Points, in no order, along strands that fork, close into loops and pass close to each other.
In the rows, zero is written as 128.
Two points are linked if the straight distance between their rows is under 188.
bepi: [113 123  84 159 152 132  94 127 132 117 102 132  97 133  70  84 103  89
 108 160 106  99  99  87 140 165 164 117 164 106 130 104 120 143  99  97
 151  96  93 206 153 179 157 107 135  75 144 127 106 198 143 116 143 138
 151 142 140 157 167 108 162 137 103 149 118 139  96 155 114]
nisuk: [174  97 164 109  99 159 141 120 123 115 144 100 115 162 159 176 135 125
 133  97 135 159  99  92 156  90 113 122 131 113 148  84 121 122 184 121
 136 139 152 114  99 123 146 135 114 125  83 109 140  75 153  97 148 135
 148  87 154 103 129 125 138 139 115 104 111 100 164 149 165]
numos: [137 137 136  99  96 128 144 143 130 139 175 158 190 110 147 120 116 160
 167 146 147 157 197 193 111  87 113 108  68 192 151 178 124  88 148 153
  95 150 138  48  82  45  98 148 115 187 133 140 106  56 128 153 100  83
  91 133 128 133  98 151  95 134 166 110 150 137 159  87 108]
reki: [ 88 120 105 162 133  80  81 173  75 154 169 182 127 109 183 117 169 146
 135 160 137 170 186 163 102 162 145 122  88 107 109 142 148 148 102 106
  76 108 145  47 149 161  62 117 151 143 127 122 134  93 135 187 115  96
 103  69 143 164 114 134 137 131 170 133 156 125 129  58 168]
guk: [100  90  95 151 113 144 103 148 143 111  83 135  87 164 117 134 126  98
  96 166 110  78  66  94 142 175 151 129 161  97 112  63 116 155 105 107
 160 102 113 189 164 160 126 115 124  68 136 101  86 173 169 113 145 157
 155 122 166 173 171 134 155 125 103 133 121 120 125 126 140]
vekud: [149 126 163 123 168 105 148  85 159 162 106  95  89 131 100 153 140 129
 102 109 135 103  68  99 164 112 110 127 173 102 146  93 141 129 122  95
 157 118 119 195 124 187 161 131 136 121 113  84 143 173 126 101 132 180
 160 143 126  84 163 103 121 144  95 146 100 130 109 170 125]
nalum: [202 123  99  85  82 150 133 110 114 142 129 125 154 122 148  83  71 121
 158  58 121 144 143  44 132  38 140 137  93 155 129 124 147  84 130 124
 156 155  88 123 126  80 176 171 155 112 143 127 200 119 142 137  94  86
 104 154 118 130 116  95 115 147 128 135 140 122  98 157  89]
vegeg: [ 78 126 150 161 178  79 115 153 121 152 118 145 103 127 138 157 240 134
 132 143 137  90 125 186 115 177 101 135 155 137  87 135 133 162  98 126
 101 119 163 127 168 144  77 113 123 159 119 116  82 125 104 149 155 174
 138 129 139 128 144 124 127 111 135 115 139 119 133  60 163]
vib: [112  99  83 157 109 184  80 158 126  91  87 150  73 151 118 115  98  83
 112 172 108 103 103  71 141 182 166 133 146 110  85  52 104 129 143 125
 158 127 118 158 187 137  98  96 103  61 144 131  63 165 178 155 133 128
 136 131 179 201 169 127 187  90 118 141 158 126 145 123 110]
pev: [104 180  58 129 112 108  76  95 133 143 126 134 165  58  94  82  69 144
 143 116 140 101 161 111  92 139 163 155 107 176 151 174 127 117 104 163
 103 121  60 116 149 108 144 143 145 145 218 192 132 158 133 129  88  71
  79 186  90 150 106 144 112 113 147 165 142 187  93 134  90]
dipa: [117 131 171 114 187 128 114 131 107 169 136 135 125 143 182 176 188 144
 129  70 128 108  98 144 154 102 122 165 177 117  76  93 155 119 121 134
 158 166 156  71 130 138 118 185 133 183 103  47 196 108  85 175 134 128
 131 146 149  75 115  92 146 103 105 142 124 127 116 106 124]
midov: [ 96 101  40 146  80 165  98 183 114  65  90 165 158 131 114 118  79 115
 129 145 114 137 166 144 105 177 175  99 129 146 127 123  89 139 130 125
 101 124 126  97 147 110 127 101 156  99 148 193  97 150 152 105 113  95
 153 101 168 205 131 169 179 107 155 141 148 178 154 107 109]
tofer: [132 126  79 127 130  98  88 129  80 172 143 150 118  99 166  91 135 124
 137  92 115 126 129  79 117  86 147 163 112 126 112 130 172  97  92 128
 139 143  95 107 126 156 142 181 165 114 166  73 239 128 130 159 104  70
 113 109 132 135  89  88 135 141 134 145 146 131  58 137 118]
non: [121 196 161 128 148 114 144 120 142 131 146 126 133  99  92 122 162 139
 142 181 136 123 177 182  90 146 103 139 126 151 107 202 133 128 141 152
  83 127 123 120 122 106 108 107 106 163 145 148  62 126 102 146 127 129
  97 160  95 107 100 144 100 114 171  99 122 137 131  98 117]
lor: [157 184 160 103 139 126 167  91 175 121 148  96 127  89  73  85  87 112
 122 166 146 142 157 124 101 103 101 132 106 141 143 184 140 106 139 132
 117 115  85 164  74  93 151 119 125 126 150 169  78 123 130 117 114 129
  89 174  61  85 112 156  68 144 142 126 127 115 122 158  90]
fip: [151  91 156 165 122 139 170 115 153 130 117  96  63 140 137 178 142 132
 123 161 163 108  71  77 175 129 137 159 155  65 135  53 159 101 158 101
 143 122 113 200 119 174 109 110 113  96 103  77 107  96 181 117 126 159
 147  93 175 104 150 125 107 125 105 105 124  95 170 138 159]
Sabu: [ 89 163  97 133 119  97  95 129  96 165 163 161 150  83 160  99 155 153
 149 133 143 125 166 173  91 134 126 145  97 150 116 177 165 103  77 157
  91 135 136  65 139 127 103 168 138 160 176 115 170 100 121 173 103  72
 101 127 112 133  78 123 115 129 167 131 151 144  91 100 132]
Vomal: [ 99  99 127 156 195  57 107 128 137 178 102 132 117 137 125 153 199 140
 100 101 115  79  68 150 141 132 114 110 177 123 137 129 135 165  72  80
 115  95 149 166 145 192 123 157 154 135 123  83 166 169  91  88 148 182
 163 120 137 120 161  91 130 143  92 137 110 133 104 126 178]
seka: [134 115  78 121  67 167  97 149 114  97 123 152 186 118 141 126  93 154
 144  94 132 163 172 127 109 109 142 109 110 181 144 126  99 113 138 141
 118 151 153  66 144  78 130 153 142 157 152 173 133 115 113 118  96  76
 133 128 145 187 112 131 168 113 162 138 127 176 130 128  71]
Senis: [201 157 250 110 139 166 180  92 148 127 156  92 128 125 114 158 142 121
 140 129 121 131 127 141 140 114  75 157 136 117 111 145 131 106 171 165
 155 139 117 139  74  75 139 114 109 161 102 143  84 107 118 129 131 138
 103 160 104  65 114 154  83 123 132 111 104 120 173 161 106]
zav: [109  96 131 114 131 118 110 140  96 138 149 134 154 156 160 153 152 127
 142  92 118 152 125 159 135 106 122  83 112 127 164 144 113 148 124 107
 107 121 180 102 123 136 128 152 132 156  94 122 159  92 102  93 133 130
 143  94 142 142 125 116 131 158 125 112 112 108 131 114 174]
sese: [ 78 117  69 117 123 120 142 135 125 107 107 133 204 145 105 116  89 147
 123 116 118 148 150 175 121 123 127  73  78 128 196 193 106 146 103 137
  98 110 116 125 109 133 166 124 153 141 139 181 173 143 109  50 124  99
 153  90 114 133 127 131 109 182 111 146  91 151 119 139 169]
Zivoz: [ 72 136 105 124 105 156 141 152 127 101 135 145 194 143 125 157 149 142
 146 123 115 127 153 219  99 162 124  85 127 181 137 157  67 142 130 165
  88 147 205  69 166  88 108 119 114 192 115 155  94 135  76 122 150 128
 167 138 134 164 129 135 160 103 133 115 131 171 119  87 121]
Noti: [114 121 172 155 174  75 145 127 109 162 139 126 100 115 129 158 226 130
 137 126 142 111 123 181 129 136  89 106 141 124 125 161 141 158  96 115
 102 115 152 136 114 148  97 114 127 152 101 114 115 102 100 132 142 178
 132 115 131  98 140 127  93 139 126  93 127 101 155 108 178]
Fon: [112 134  61 144 144 146  94 139 132  96 101 138 119 106  77  72  78 105
 121 142 101 113 137 105 120 166 172 117 148 128 142 140 106 146 109 110
 126 105  90 170 151 151 166 102 147  85 159 181 105 188 137 113 136 107
 136 137 116 160 151 127 168 125 124 158 129 155 103 152 104]
luse: [197 107  97 119 113 169 122  99 140 106 145 109 118 112 102  72  44  89
 118 141 128 164 151  33 142  79 164 148  88 140 147 108 134 100 167  89
 143 113  69 152  82 112 144 125 122  62 160 174 120 107 186 149 108 109
  91 139 121 144 146 117 115 146 143 138 158 114 151 195  81]
koza: [181 147 178 130 125 202 170  86 146  93 131  82 108 151  96 128  79  93
 130 136 145 123 105  68 165 135 133 157 164  92 109  52 128 102 187 149
 193 159 114 171 111 117 137  86  97 112 111 155  62 136 155 146 158 144
 120 163 120 108 161 134 143 103 110 142 126 110 157 170  82]
panif: [164  93 187 113  93 122 162 137 110 121 165 133 133 147 169 173 151 140
 141 147 153 172 162 134 131 117 110 116  82 100 143 137 131 134 168 122
 121 143 155 102  82  89  86  97 113 125  65 134  90  44 172 119 132 155
  98  69 155 117 100 172  90 152 151  88 158  82 214 100 182]
Ros: [124 183 133 118 128  90 152 109 175 116 144 125 143  85  94  82  97 133
 135 199 158 141 183 171  90 135 116 141  84 153 154 199 130 110 155 146
  69 106  85 128  85 108 121 106 120 131 166 171  69 126 141 132 126 119
  74 154  80 107  91 170  72 129 163 116 136 121 135 106 110]
dis: [111 146 135 142  93 118 184 141 155  86 113 131  92 111 102  91  82 104
 110 225 151 148 154 154  81 183 125 120 104 100 138 169 135 147 143 136
 116 108  94 183  86 116 119  79 124  86 114 172  53 145 157 117 127 147
  98 125 114 159 121 205  62 130 154  96 160 104 175  91 135]
Nupa: [ 92 166 159 148 146 142 132 130 155 124 116 134 126 131 112 145 166 137
 127 144 104  86 132 179 109 172 111 146 192 161  71 131  92 151 138 172
 125 145 163 117 201 100 106  98 104 179 130 138  61 170  82 155 161 149
 147 182 114 125 136 133 168  64 130 133 137 159  95  84  86]
lugu: [114  77 166 119 101 159 171 131 149  69 121 118 150 187 161 185 151 140
 112  87 123 110  66 166 146 123 106 104 174 118 129  75  89 150 163 165
 148 188 176 106 146 104 114 118 115 152  74 108  93  94 129 104 178 164
 167  82 141 101 166 151 139 110 107 113 119  99 164 124 164]
biv: [145 120 171 106 163 156 110 126  97 165 153 136 110 146 197 172 175 132
 134  88 137 136 122 122 144  90 124 174 146 112  74  89 162 102 145 148
 165 154 142  57 117 130 111 178 133 170 105  52 192  85 121 165 125 102
 121 125 160  83  97  96 148 107 129 128 133 122 144 115 126]
mukuv: [153 111  97 145  95 204 112 131 120  67  96 135  91 136  98 104  80  82
 128 173 130 130 130  53 149 163 169 138 135 123 104  72 112 123 165 119
 167 149 110 154 145 119 118  86  93  64 142 166  56 151 187 159 123 118
 123 153 151 195 165 127 170 100 137 129 178 125 163 160  91]
lale: [105 134 158 131 152 120 143 122 160 117 106 114 126 153 109 154 173 133
 107 115 116  70  84 151 133 148  99 136 199 141  97 102 102 161 117 153
 147 146 160 134 172 130 128 115 112 152 115 112  84 175 102 130 172 170
 147 150 125 102 154 129 156  92 101 143 114 135 109 124 103]
dirod: [121 124  48 142 111 163  94 146 129  71  98 147 148 107  72  83  70 113
 120 142 113 125 154 110 112 161 186 125 134 146 145 136 105 135 128 129
 117 120  90 128 145 121 151 103 147 100 165 205  95 170 150 114 122  95
 126 136 129 180 137 144 172 114 150 150 146 173 141 143  84]
dizi: [109 114 106 107 106 151 124 131 126 113  95 136 173 164 125 131  99 150
 131  47  91 140 112 134 132 118 123  93 127 140 143 131  88 154 132 139
 149 144 168 121 176 109 169 159 139 147 110 139 174 177  78  81 150 121
 182 125 114 148 149 109 176 144  89 152  84 159  86 159 108]
Nosi: [108 168 155 124 198 138  80 132 123 171 105 136 104 121 135 137 157 138
 118 130 126  91 127 122 130 149 146 200 177 125  41  74 150 115 122 145
 177 160 150  94 186 139  91 148 101 147 141  73 144 151  88 206 127 121
 120 177 141 106 126  94 202  74 122 172 132 149  94 120  53]
Nos: [158 112 102 134 102 146  82 143 112 117 134 145 104 124 148 112 118 113
 134 148 117 162 162  87 131 119 155 130 106 142 118 106 133 115 143 112
 127 118 127 100 130 132 117 119 121  95 147 138 140  95 163 142 113 108
 107  95 147 153 112 124 150 129 163 134 147 121 137 138 123]
bifuz: [ 92 150  99 127 100 145 178 156 164  65  91 132 128 128  87  81  79  98
 114 185 126 133 139 168  85 187 145  96 109 118 178 166 110 154 112 133
 107 105  90 173  84 118 163  76 136 104 135 191  91 162 143  81 131 141
 144 138  95 147 133 198  90 142 135 107 144 131 160 110 126]
beru: [179 172 212 107 134 166 180  87 163 124 151  88 121 112  77 125 119  98
 136 154 132 138 145 121 122 119  93 150 140 128 117 147 139 102 157 141
 153 125 102 164  76  85 147  98 120 136 117 166  62 130 125 122 130 140
  99 175  85  87 120 143  83 131 131 120 111 118 152 162  80]
bazul: [128  72 178 141 129 144 183 129 153  98 120  96 126 169 160 191 175 167
 108  97 133  88  47 163 169 120  99 126 195 101 119  64 120 129 150 150
 144 171 153 132 129 117 100 129 113 145  77  85  99  97 136 126 171 168
 158  80 149  91 162 134 121  97  96 120 118  94 168 115 165]
miru: [195 113  82 104  87 158 120 109 133 120 129 121 146 127 131  83  55 126
 132  85 115 163 142  61 131  63 146 120  80 159 148 135 126 105 149 113
 138 126  88 128 107 100 167 167 143  91 154 155 176 109 152 115  93  82
 105 134 119 142 132 114 119 150 141 137 130 119 121 173  94]
mapi: [125 133  86 154 182 114  63 117 128 158 101 128  90 123  92  97 101 105
 115 142 102  91 103  57 156 140 182 142 156 108 109  81 125 128 104  84
 157 106 114 181 167 186 141 127 121  81 160  95 140 190 132 140 135 143
 136 145 148 159 165  81 183 123 100 165 126 145  91 156  89]
Dedo: [118 116 127 106  96 173 156 131 152  79  87 133 171 176 113 125  85 138
 121  64  95 130 112 130 130 141 133 104 136 155 154 112  79 154 139 148
 153 164 164 115 171 107 170 131 126 130 116 158 152 191  91  91 152 141
 178 148 102 129 158 128 174 122 101 147  94 152  99 174  89]
Tobe: [125 144 149 120  99 112 146 151 132 117 163 160 167 125 140 125 142 156
 158 177 148 172 204 190 107 127 115 103  77 161 133 173 123 116 162 137
  90 136 155  63  95  73  77 105 115 165 112 153  80  75 138 153 116 118
  98 109 138 148  98 161 105 125 177  96 152 127 180  70 139]
pivi: [ 92  96 128 112  93 179 139 147 125  80 130 154 186 173 152 168 132 136
 141  88 100 148 127 177 120 142 127  76 136 161 147 115  64 148 147 156
 122 168 228  57 161  94 116 129 124 179 101 146 107 122 100 114 153 121
 181 112 142 163 137 138 174 109 122 126 123 145 127 112 129]
Vusab: [124 108 126 147 158 134  79 139 138 137  97 127  84 148 141 162 160 136
 106 154 129  92  92  74 168 141 148 178 168  85  91  22 132 123 141 103
 170 141 146 117 176 163  99 122 106 106 138  54 126 118 152 151 141 146
 133 125 189 133 162  96 185  85 115 158 132 117 121 117 116]
veno: [161 136 143 130 108 213 154 109 143  81 113 111  94 141 100 120  82  88
 124 161 140 135 126  63 157 150 146 149 159 104 100  64 115 107 180 140
 179 161 110 156 128 106 120  81  94  91 130 170  44 145 171 150 137 129
 117 164 132 150 157 134 152  87 132 133 160 112 156 158  81]
losi: [139 128 127 132 127  44 129 135 103 176 173 111 115  93 173 120 135 117
 105 148 149 179 146 127 132  96 121 151  70 111 151 157 168 132 119 102
 102  69  96 118  82 161 110 147 140  93 138 109 176  82 151 167 114 128
  82  87 123 109  84 136  71 157 130 120 130  81 122 136 182]
rele: [ 74 159 122 139 133 135 115 138 103 133 161 154 176 109 135 148 184 167
 156 137 135 124 168 225  99 163 122 110 122 170 106 178  96 132 122 151
  72 139 202  67 154  89  92 130 107 211 123 137 106 113  73 143 130 117
 138 146 122 146 119 121 146  97 151 108 132 169 118  60 128]
Sori: [149 101 208 151 177 118 179 109 170 150 130  87  91 134 136 188 196 166
 112 118 140  77  61 154 178 122  89 154 186  87 107  70 143 107 141 124
 131 150 129 158 114 141  98 115 124 152  91  74 119 115 126 141 154 170
 151 111 161  82 150 125 105  91  97 141 117 106 164 119 148]
surus: [131  96 138 166 152 115 138 133 171 147 105 100  68 141 123 174 164 142
 116 172 150  75  61  76 183 134 142 170 172  56  97  17 156 106 143  84
 159 123 115 184 153 188  83 105 112  96 121  39 111 109 170 143 121 168
 147 107 181 138 162 106 133  94 102 134 134  95 152 112 143]
baf: [ 73  91  92 140  87 158 124 183 138  88  83 148 106 168 137 136 119 108
 105 151  94 100  90 154 121 197 143  97 153 122 114  96 104 179 113 129
 139 112 132 160 167 122 125 114 126  83 116 138  75 169 153 103 146 147
 171 115 146 180 156 164 155 126 127 123 133 133 144 101 158]
bubo: [117 169  51 134 135 107  70 106 113 152 114 125 143  74  93  60  75 147
 140  95 121 105 135  92 113 131 152 136 131 144 140 162 140 123  84 140
 120 124  68 159 165 142 158 150 154 122 194 161 188 187 114 125  94  74
  92 158  95 145 115 117 137 124 127 178 129 174  70 160  95]
gop: [124  92 103 126 116 135 130 133 133 107  99 133 137 167 114 135  88 117
 103  99  90 149 104 104 141 116 133  89 110 106 180 135 107 147 127  92
 147 112 113 181 114 154 188 123 163  85 112 141 183 145 124  43 145 144
 184  95 114 127 156 112 135 192 100 118  82 135 119 163 182]
Vano: [162  94 127 156 113  98 137 110 138 114 141  99  96 126 119 120  88  99
  99 161 130 154 123  81 130 123 124 123 106  89 173 134 140 127 124  89
 130  85  98 189  76 174 158 105 149  58 111 145 140 111 168  92 132 158
 132  95 128 123 126 152  74 173 116 108 121  98 145 166 178]
Vager: [130 147  54 133 138  90  74 115  96 170 114 131 128  94 123  66  98 139
 125  90 106 111 124  84 131 112 151 142 124 129 131 158 155 115  81 127
 130 116  79 156 150 158 158 160 164 117 190 119 222 164 116 125 103  69
 107 127 119 136 109  95 135 140 121 170 118 143  64 154 124]
Pon: [116 125 142 145 149  58 118 132  77 190 180 151 105 107 172 128 192 118
 122 148 158 157 161 156 122 108 116 164  85 107 105 162 192 128 114 125
 121  95 120  80  90 172  72 159 148 123 130  78 172  73 130 193 110 121
  93  90 128  95  90 115  82 145 134 103 156  84 124 110 167]
leta: [158  90 197 158 158 115 195  96 159 165 131  81  63 121 135 195 181 161
 119 137 166  93  67 128 184 115 108 144 165  72 131  89 178  94 126 110
 118 114 133 202  97 167 106 105 129 119  88  81 126 102 145 117 125 171
 150  98 154  75 143 134  83 118 100 107 123  95 169 136 172]
dubog: [ 60 150 118 163 159  96 120 164 109 139 136 153 139 126 135 146 217 147
 136 149 131 102 157 220  78 194 118 113 132 149  87 178 108 161 101 131
  75 126 174 102 180 129  76 108 121 178 119 133  79 126  87 153 147 151
 142 136 133 148 129 130 131 105 146 102 151 142 126  26 157]
Zeven: [161  88 184 104  98 153 152 129 109 117 162 118 147 156 171 190 158 128
 150 106 145 159 131 135 143 100 102 110 102 109 150 110 123 121 177 126
 127 146 174  82  86  96 112 117 110 146  71 127 110  40 153 111 138 144
 124  77 153 107 109 152 114 145 129  89 127  86 199 116 183]
tuk: [130 100 164 109  93 179 172 137 142  59 119 131 169 179 146 174 127 129
 136  91 112 142 105 154 138 133 110 102 144 149 135 103  79 143 171 169
 145 190 191  82 140  88 132 117 107 155  93 143  97 111 114 101 164 140
 169 115 131 119 147 158 152 107 122 119 120 119 152 141 135]
liki: [115 131 125 129 160 129  74 143 113 151 111 145  91 129 148 134 159 134
 123 125 117 129 131 106 138 135 144 154 161 131  85  87 128 132 121 119
 144 130 158 100 169 142 110 140 116 136 139  88 147 131 118 162 140 126
 137 136 162 136 136 101 191  95 144 142 136 143  97 119  97]
gib: [152 188 131 101 178 134 100 102 104 170 106 110 114 118 103  90 101 124
 135  95 136  97 111  78 142 108 148 151 173 127 104  94 148 115 111 128
 160 135 113 171 161 153 154 155 102 123 140 112 172 205  86 159 104 138
 109 200 100 108 133  83 164 116  96 164 119 151  73 163  54]
Pip: [ 81 134  81 158 116 102  71 160  91 162 169 181 151 100 172 110 149 167
 148 151 141 153 186 179  91 157 149 128  87 140 108 160 144 116  96 134
  77 121 152  43 145 131  68 140 142 167 146 125 143  99 126 188  94  71
 103  94 127 166  97 136 145 118 174 135 155 153 122  66 131]
Rutof: [122 178 108 105 112 107 127 118 123 151 162 150 160  78 136  92 124 151
 166 123 146 109 168 158 101 109 121 147  98 178 127 190 151  91  93 166
  97 146  97  76 128  87 121 160 132 163 185 127 149 107 122 163  87  77
  89 158  93 115  81 129  98 125 164 121 143 155  89 112 110]
situ: [124 196  91 102 109 108 122  92 146 144 147 126 175  60  95  83  87 147
 156 121 147 100 161 133  90 108 134 152 102 181 148 189 132  96 103 173
  93 141  63 109 136  82 142 158 132 158 201 156 141 140 123 130  92  80
  82 196  77 123  93 136  88 122 154 141 148 169  87 130  86]
roza: [ 76 106  75 123  80 165 144 192 141  66  77 160 148 162 120 128  92 113
 120 131  82 125 115 161 112 192 156  66 130 139 153 115  90 168 110 131
 122 124 129 132 138 101 153 103 142  92 132 168 106 161 135  88 136 125
 181 110 146 181 143 172 164 134 132 130 119 156 143 105 150]
muto: [151 174 113 119 185 140  80 103 114 171 109 116  95 121 103  95 103 108
 127 128 132 107 125  59 158 111 174 164 168 109  94  75 151 112 118 110
 183 122 113 164 157 167 139 139 102 108 152  93 156 172 116 178 113 131
 108 180 135 133 144  76 178 104 107 166 131 144  93 164  62]
Kopeb: [143 117 119 131 152 111 118  98 139 156  98 109 105 144  98 119 103 128
  94  95 114 127  83  92 153 111 131 111 132 103 159 131 136 142 125  82
 151 101 100 212 126 189 185 145 162  95 117 110 181 180 105  76 134 150
 160 140 105 104 161  91 131 175  91 137  85 133  90 174 145]
koge: [172 128 171  82 101 157 151 122 108 144 160 114 165 144 175 140 129 134
 169  64 119 148 131 112 136  49  99 119 101 154 120 142 140  98 143 159
 150 158 145  72  96  58 156 178 120 173  99 101 178  92 116 132 105 103
 117 141 126 101  92  98 110 136 125 112 117 117 130 139 129]
Vinin: [152  79 116 120  82 156 150 130 139  84 116 123 125 168 120 141  74 101
 106 121 106 159 117  94 126 122 138 101  98 105 186 121 111 142 144  94
 149 117 111 165  87 142 178 107 144  62 105 147 159 113 162  60 133 137
 166  93 118 135 141 136 116 182 110 101 105 118 146 164 172]
fak: [120 118 148 146 191  68 115 118 156 175 102 105  89 129 111 153 190 133
  97 126 122  77  73 127 150 130 114 133 186 116 121 103 141 147  85  90
 132 103 128 178 141 193 123 136 136 126 126  75 145 172 118 114 134 182
 156 141 143 108 164 100 130 128 104 140 114 127 102 135 140]
Vad: [ 91 117 121 167 162  55  86 157  66 173 155 172  97 115 170 134 201 126
 122 159 147 162 161 160 110 152 142 139  93  98  99 142 166 156 100 103
  92  85 139  71 142 185  50 120 149 122 129  95 155  96 123 191 129 119
 105  74 144 137 115 124 122 141 152 129 150 105 122  81 176]
Zimol: [ 92 154 154 131 175 124 101 130 107 168 131 153 145 134 168 150 191 161
 144  66 119 105  98 162 118 121 119 140 175 135  66 121 125 138  93 147
 140 170 183  68 166 109 108 185 114 194 117  74 177 135  68 174 147 127
 137 164 126  94 111  94 160  99 103 134 122 155  86  96 109]
Tibiz: [138 123 174 142 172  64 157 107 123 165 143 100  95 114 114 143 174 124
 117 117 138 122 109 152 126 109  82 114 132 122 150 173 147 139 101 114
 113  93 132 176  92 169 139 134 138 140 119 116 139 121 100 110 118 165
 134 131 107  75 132 125  66 161 122 102 118 109 126 154 165]
desev: [119 115 103 114 129 100  94 129  72 176 149 148 140 119 186 117 151 137
 150  74 115 136 123 107 118  76 132 131 115 120 125 143 166 107  90 130
 141 141 130  98 121 144 149 185 163 149 134  67 236 114 115 136 109  84
 119 107 134 135 100  78 127 150 128 117 140 119  81 119 147]
povam: [126 160 162 132 159  55 169 109 141 144 162  95 133  86 100 116 152 135
 118 154 147 130 136 183 109 121  77 118 106 125 158 215 143 141 102 130
  87  96 114 156  71 145 141 129 131 148 130 141 115 111  97 115 118 152
 100 131  81  84 111 148  41 165 130  92 110 109 125 137 161]
sezud: [140 131 103 135 132  43 121 130 128 162 161 103 117  75 144  89  93 101
 102 171 145 185 150 110 136 121 121 158  73 115 155 160 150 126 117  90
  92  56  67 139  77 162 132 124 147  68 163 143 150 113 174 152 123 121
  75 101 116 128  94 149  67 156 130 145 112  94 117 136 172]
vabuf: [163  68 154 161  84 109 167 113 136 118 132 105  69 129 151 165 116 113
 111 157 151 129  90  76 145 126 128 129 117  66 174 104 149 119 143  94
 135  98 118 200  87 184 136 104 139  71  83 110 129  88 182  92 128 171
 143  77 146  98 143 151  78 174 102  93 135  98 174 153 191]
viv: [132 123  91 117 100 148  90 143 118 112 134 145 146 124 144 116 113 142
 143 103 122 150 154 125 118 115 141 115 121 159 140 137 120 113 123 131
 113 126 149  91 144 112 136 150 129 136 150 151 147 124 124 119 104  88
 126 122 137 167 110 119 163 121 154 144 124 154 116 129  98]
sok: [160 141 150  77 106 151 153 109 124 115 131 109 169 145 119 129 104 140
 141  81 125 155 122 127 129  77  90 102 104 157 139 169 120 118 135 145
 137 132 133 117 114  83 171 159 119 157 115 138 153 130  90  92 106 120
 140 154  97 116 113 119 109 145 118 123 100 137 117 160 119]
Dere: [108 193 150 136 156 135 122 125 136 135 128 125 116 101  98 124 156 129
 141 159 117  97 160 168 106 154 126 152 162 155  87 157 121 137 133 157
 109 135 143 129 176 113 110 106 109 159 146 146  74 161  93 158 142 132
 130 187 102 124 120 123 156  84 157 126 134 156  97  98  79]
ravu: [150 192 159  96 157 134 116 106 118 152 128 112 138 116 112 113 112 137
 149  88 134  92 109 125 134 110 112 140 164 149  95 126 133 125 122 152
 143 145 127 144 168 115 157 159 103 159 129 118 154 185  74 154 119 138
 123 205  86  94 115 103 152 104 106 156 103 152  76 154  63]
debi: [165 113 172  91 117 161 139 125  95 165 176 136 144 140 202 148 149 118
 163  81 130 154 142 117 130  53 116 146 107 134 101 127 164  89 138 155
 158 156 130  62  84  89 134 175 142 169 104  81 185  64 141 155 115  95
 112 120 141  96  79  95 120 138 137  98 140 106 136 119 127]
Tenip: [126 161 110 123 127  52 146 130 158 137 153 128 142  80 135  88  92 127
 130 186 160 171 181 156 111 142 113 143  60 139 160 191 130 126 131 124
  65  80  82 114  85 124 110 114 133 107 160 166 104 115 170 146 135 117
  66 113 118 129  89 176  70 142 150 132 126 106 139 104 150]
pulid: [136  83 155 103 125 127 132 119 115 133 131 108 140 165 162 189 150 129
 118  58 124 140  78 124 163  88 114 100 133 112 165 102 111 140 157 109
 131 140 178 119 117 141 148 158 136 145  83  94 164 101 122  83 151 155
 169  87 142 104 155 103 145 158  92 107 105 115 149 140 186]
zeka: [ 86 124  85 121 120 123 165 146 158  73  97 127 168 134  83 100  78 127
 114 153 113 142 143 157 108 161 128  87  90 129 192 182 112 152 108 129
 107 108  85 153  92 129 178  89 147 114 144 183 140 149 126  54 134 126
 147 115  94 127 124 163  99 169 119 131 103 146 136 134 152]
foge: [121 134 136 120 130 147 146 127 174 100  86 122 151 171  92 117 107 125
  98  99 105  92  82 118 130 153 127 122 186 137 127  83  98 164 121 150
 165 162 149 158 178 140 168 120 122 126 117 122 112 209 101 118 165 176
 164 167 101 113 172 130 174 113  83 153 109 137  96 163  85]
bot: [171 128 130  87  96 161 154 108 140  90 117 110 158 145 100 108  86 120
 128  92 122 153 135 105 123  94 114 107  91 160 159 155 111 120 140 127
 148 129 117 133 100  92 173 140 127 120 119 162 140 133 122  84 119 116
 132 149  94 121 122 128 122 156 128 131 101 129 129 185 102]
fum: [137 135 172 132 110 109 155 145 125 115 142 139 111 129 136 144 152 128
 137 183 151 163 177 144 105 146 109 131 100 124 121 152 136 129 150 132
 114 132 139 120 102 109  87  93 118 123  91 149  75  83 145 141 135 148
  97  90 144 137 101 172  91 122 177  97 156  98 186  92 158]
Daguk: [144 124 159 136 100 142 171 148 140 104 124 128  84 136 116 138 117 112
 133 203 163 140 160 122 104 174 107 138 116 107 106 132 139 138 156 136
 137 132 120 170 116 114  97  83 110  89 101 159  50 107 168 125 122 146
 110 111 143 151 118 181  88 118 169 102 155  98 183 102 141]
val: [185 116 120 125 111 171 104 104 118 127 134 120  82 134 121 107  91  99
 129 159 125 156 128  24 159 100 164 150 116 125 119  74 140 103 163  98
 154 121 103 137 111 142 129 115 110  79 140 127 136 101 178 148 111 119
 103 119 156 131 138 103 153 126 135 123 143 106 152 169 107]
tifel: [ 77 116  88 121 135 113 125 142  95 133 143 144 197 131 130 131 124 149
 136 110 123 140 138 197 120 119 116  67  79 133 183 196 105 144 100 129
  95 118 153 112 120 130 137 138 138 177 128 159 167 118  86  71 123 100
 144  93 124 148 121 117  99 183 104 141 100 129 111 110 187]

A fork is a point with three links, a tip a point with one. Leave the first point through the second and follow the links. Name the first fork or tip that comes.
Fon / dirod -> guk
dis / bifuz -> fum
dipa / biv -> miru
Pip / Sabu -> desev

Name the points in between on the shortest way along the links from the first point to the second, in order.
lor / Vad -> Ros > Tenip > sezud > losi > Pon
foge / Sabu -> lale > Nupa > Dere > non > Ros > Tenip > sezud > losi > Pon > Vad > reki > Pip
val / dipa -> luse > miru > bot > sok > koge > debi > biv
mapi / veno -> bepi > guk > vib > mukuv
vekud / lugu -> Kopeb > gop > Vinin > Vano > vabuf > fip > leta > Sori > bazul
